Points, in no order, along strands that fork and pass close to each other.
(in the rows, 128 means zero)
Two points are linked if the straight distance between their rows is under 103.
buze: [ 81 137 124 152 191  97  76 203  78 102 117 145 108  76 157 135 114 118
  98 103 100 127 134]
fota: [132  92  91 101  84  81 110 136 129 119  86 142 167 125 133 137 122 143
 231 206 132 120 175]
nus: [132 118 100 143  74 142 133 161 101 189 104  63 129 153 122 159 112  91
 171 134 115 126  85]
Goza: [ 98 168 181 130 133 134 145 106 142 122  79 176  70 150 109 117 149 112
 105 104 146 105 135]
tus: [143 178 140 153  79  96 146 116 157 171 131 142 153  95 128 119 183  84
 177 137 149  86  62]
Fezar: [104 135 100 132 114 128 139 121 115  92 153 119 143 119 101 116 144 142
 155 142 134 147 152]
rez: [102 176 102 156 125 132 117 117 117 132 173  86 166 105 106 120 169  88
 139  93 129 140  58]
gafi: [149 147 132 106 117 145 159  24 159 133 161 117 185 133 108 108 160 135
 107 116 163 155 124]
dos: [136 100 148 128 165 131  85 152 106 136 141 163 120  99 171 129  80 157
  52  98 125 143 151]
Zapo: [105 118 146 149 143 118  94 184 130 112 114 165  91 101 150 128 101 134
 104 124 128 104 102]
dage: [106  83 191 156 117 134 125 138 149 132 112 200 133 136 173 127 102 154
  84 123 158 116  82]
Ropu: [ 85 145 132 167  81  91 126 146 122 134  57 146  94 161 114 137 137  92
 161 141 123 103 112]
Depep: [158 166 145 111 119 146 137  23 172 131 139 134 187 133 101 113 190 107
 111 112 147 124 114]
Lukiv: [135 114 159 130 151 137  65 169 100 167 121 148 112  99 161 134  88 118
  71  83 117 160 113]
gima: [132 131  89 111 131 165 139  68 125 126 164  66 187 125 102 127 155 126
 134 114 125 178 133]
lin: [ 86 140  76 148  63  38 122 162 108 113  85 149 140 121 140 135 137 110
 205 166 113 109 124]
Tul: [188 138 143  92 150 138 131 159 160 113 180 159  80 111 139 120 103 166
 100 119 125  95 137]
der: [114 169 193 125 147 156 148  92 152 147  97 176  97 139 123 122 152 124
  81  74 155 119 104]
Muran: [136 128 112 117 112 142 170  45 151 115 165 126 201 115 112 114 152 165
 129 132 177 172 154]
Tesa: [128 150 145 136  81 144 136  91 154 177  76 125 124 162 102 129 161  88
 166 132 135 122 114]
gonin: [116 172  84  79 127 123 124  72 146 106 103 112 136 136  73 119 154 135
 160 126 115 173 194]
Nele: [128 100 106 137  80 122 122 166 120 156  85  91 103 176 111 147  99 109
 164 166 102 113 128]
zizun: [152 119  98  83  75  85 117 133 141 144  60 145 140 141 117 142 125 118
 226 200 125 118 179]
mef: [129 113 148 123 171 132 145 111 119  99 123 138 117 136 150 124  93 175
  41 106 176 143 185]
pegu: [ 93 114 104 158 142  93 140 165 116  53 185 160 132  99 142 107 128 161
 135 151 140 100 133]
tanum: [181 149 126  91 154 145 106 172 132 142 178 113  99 101 131 132  86 133
 103  81  98 134  93]
paf: [120 109 194 151  94 138 156 123 150 136 116 191 118 152 155 121 131 139
 120 144 163  99  92]
Supud: [102 107 117 140 170  96 122 158 129  54 162 171 122 103 151 109 107 180
  86 157 151  98 161]
vob: [195 136 137 103 100 137 137  96 149 183 173  85 150 145 127 131 129  82
 143 127 112 106  46]
Sef: [140 105 169 136 108 164 132 133 125 179 109 104 113 168 144 151  97 107
 120  90 125 153  70]
zison: [ 80 112 112 169 158 126 118 179  78 108 112  98 112 126 127 153 130 105
 120 106  98 153 113]
sefa: [157 145 126 126  95 126 127 101 133 174 167  94 184 116 129 122 154  93
 163 125 138 119  53]
Malin: [143 156 184 117 130 163 152  78 153 158 135 151 112 153 125 123 136 119
  92  81 142 126  79]
muma: [130 183 105 127  92  98 122 117 149 141 118 127 152  97 104 128 174  99
 199 144 132 114 104]
nase: [163 161 159 125  92 147 152  99 180 171 106 142 132 156 116 116 181  79
 152 130 130 102 103]
puv: [130 126 112 133 113 152 135 108 117 134 163  82 162 121 112 127 148 125
 158 123 130 163 119]
faruv: [ 95 144  95 140 113 119 127 163  99 127 116  83 107 134  98 137 133  98
 159 127 103 147 116]
vif: [136 132 107 155  63 104 143 151 107 171 118 107 136 122 127 139 131  95
 191 157 139 101  93]
kizo: [143 127 155 122  94 168 131 100 139 181  91  87 120 182 110 133 122  94
 143 111 131 141  99]
nufun: [ 91 118  73 173  80  66 128 180 103 111 130 122 146 103 136 131 134 121
 188 169 110 113 105]
pid: [ 89 126 123 149 118 132 164  74 122  93 166 143 190 101 122 107 167 160
 130 124 182 171 153]
nonuf: [142  87 148 113 167 146  88 144 125 131 114 149 103 138 158 131  72 160
  64 129 120 134 159]
Leke: [177 128 147  85 141 186 141 103 145 157 122  91  82 179 107 135  99 133
 101 112 112 126 142]
vonul: [156  76 106 111 118 129 136 144 146  92 174 130 117 150 138 118  89 178
 123 194 129 101 179]
gageb: [133 133 177 138  95 141 163 107 161 155 129 167 122 145 136 115 161 122
 139 139 162 105 105]
Fet: [154 145 101  92  93  98 121 112 142 165  50 115 158 123 109 152 138 106
 235 154 128 132 148]
Fovug: [ 80  96 156 155 130 151 138 112 114 111 112 139 129 145 135 121 131 137
 104 119 159 141 128]
timo: [134 153 104 128 118 138 123  93 127 153 191  74 191 111 111 121 162  99
 146 116 129 147  55]
kar: [154  99 161 119 137 156  94 145 113 166 129 137 114 137 156 146  76 131
  87  80 123 168  88]
ligon: [ 77 155 167 153 101 120 134 125 128 133  55 160  81 161 105 122 151  97
 132 119 140 118 122]
tobe: [122  52 116 122 180 149  77 158 127 132  95 113 103 146 159 140  63 154
  71 142  96 126 164]
Bodoz: [113 149 155 121 194 113 127 122 106  93 109 152 111 125 142 114 105 168
  57 117 167 119 207]
Dil: [103  71 166 162 117 134 101 167 143 152  89 160 117 150 178 139  82 140
  99 123 134 123  72]
Mela: [128 175 141 114 185 107 129 140 120  76 138 162  98  97 122 108 115 165
  79 116 152 100 192]
Mopu: [116  79 102 116 150 169 138 132  92 113 126  69 111 171 108 151  99 136
 109 129 106 159 176]
diped: [ 96  79  88 133  91  86 115 142 145 103 103 144 140 147 131 111 118 151
 180 217 117 107 162]
nas: [111 176 125 120 165 126 147 112 116  90 150 129 105 112 105 108 129 146
  97 106 139 125 167]
kuf: [ 68 106 102 164 184 102  95 202  77 105  99 115 106 113 153 156 125 112
 106 114  79 131 124]
guz: [169 135 143  84 169 170 108 126 126 147 116 103  84 150 116 135  85 139
  76  82 116 141 164]
bove: [115 180 128 104 175 139 148  84 123 103 108 105  95 143  84 113 139 130
  89 103 137 127 193]
tudeg: [158 170 126 161  61 104 141 140 134 195 110 128 135 117 134 135 150  84
 184 147 149  80  73]
fozug: [212 154 127 101 121 143 143  70 189 145 168 125 169 139 118 107 176  76
 134 136 116  92  94]
nekeg: [ 85 169  86 161 121 117 127 144  97 128 139  82 143 103 107 139 171  88
 168  99 109 156  79]
Dod: [129 149 152 122 155 105  65 192 122 123 101 182  75  95 143 119  92 135
  88 120  99 100 153]
Vepos: [104  46 107 164 138 142 155 114  91 101 136  79 170 133 136 164 168 144
 142 154 109 176 160]
Bubil: [129 155  91  99 128 152 122  69 139 120 107  92 174 128  86 127 152 140
 176 130 134 181 167]
fip: [129  85 134 144 182 146 132 148  92 110 173 116 139 105 172 151 110 151
  77  82 117 173 120]
fil: [158 100 137 125 168 126 110 148  93 143 191 164 141  76 178 133  81 151
  55  79 111 180 117]
Turor: [101 189 110  98 139 130 127  71 132 109  99 109 109 142  66 105 167 101
 138 110 118 152 174]
kenab: [101  55 117 164 173 142 151 133  85  87 145  85 142 122 155 164 160 148
 105 123  96 161 148]
vapuv: [211 136 127  96 105 129 127  80 179 180 127 128 190 106 125 121 179  67
 178 158 127  96  92]
Vev: [191 114 121  97 106 139 167 118 157 112 186 139 117 142 123 111 121 173
 143 180 144 104 173]
nide: [106  83  84 138 108  93 127 158 122  80 148 133 146 125 126 115 124 157
 170 202 119 113 158]
lef: [100  73 102 145 114 122 113 175 128 132  87  96 104 176 134 141  86 126
 141 176  93 107 128]
bafeb: [209 129 147  79 109 157 167  70 182 173 166 124 142 165 126 109 142 113
 142 144 124 102 127]
lobu: [ 83 144 123 152 113 117 150 111 127  95 151 151 157  96 114 109 169 139
 158 137 161 145 129]
tereb: [183 128 150 102 110 151 157  90 146 161 181 110 143 157 130 122 114 133
 132 123 127 133  86]
buk: [ 79 140 125 155 193 112 111 178  85  78 161 139 124  69 149 124 127 141
  99  92 129 130 137]
bibi: [ 72 144 154 161 204 108 108 153  90  84 126 184 132  85 164 121 124 149
  68 106 146 126 162]
nevog: [154 202 152 102 178 141 102 149 139 142 121 139  68 113 110 122 132 107
  95  81  99 101 128]
Dabe: [107  75 136 160 197 135 120 160  79  98 148 116 137  87 180 170 142 145
  79  97  97 157 130]
Pomo: [106  65 121 136 153 146 100 178 115 124  87  99 106 152 141 150  83 132
 103 138  92 132 130]
rorar: [ 90 115 147 164 117 118 125 160 119 111 119 144 111 130 137 126 126 136
 131 137 139 116 102]
puza: [183 149 131 101 133 134 174 114 168 100 189 154 107 120 129 106 133 165
 115 142 146  95 155]
Zam: [132  79 126 126 144 116 122 149 159  83 162 165 113 128 155 113  82 191
  93 176 143  91 153]
vil: [ 94  94 147 146 156 155 163  90 109 106 117 137 141 151 135 127 123 154
  77 112 169 157 163]
Mari: [145 110 121  99 121 175 134 121 123 139 120  75 102 181  96 136 100 137
 132 132 113 146 162]
ginab: [212 145 134  78 149 137 133 150 152 138 199 142 104 106 142 129  90 154
 102 103 104 115 106]
kepod: [162 163 130  86 170 156 105 157 114 141 135 115  78 114 111 128  92 132
  90  83 101 123 144]
Delog: [113 163 107 136  56  63 129 138 129 142  48 167 121 135 121 141 149  95
 203 154 128 112 136]
Kas: [146 172  95 107  95 106 111 116 147 161  86 103 150 120  92 139 156  91
 210 141 112 130 127]
lesep: [ 81 126  90 160 101  70 130 169 117  72 160 145 144  94 133 112 145 136
 179 173 120 127 128]

Follow the links from the first point to the second, and from the first to the third. Name the last point that the two ways share.
fip, nus, paf: dos
fozug, faruv, gonin: timo
ginab, zizun, Malin: lesep
tanum, Kas, der: lesep

A fork is a point with three links. Follow the links from the first point to the second and name the forks in between, in order.
rez, Mela: timo > puv
kepod, fota: lesep
Muran, vapuv: puv > timo
buk, puv: timo
Tesa, Dabe: dos
Turor, Depep: puv
Leke, Fet: kepod > lesep
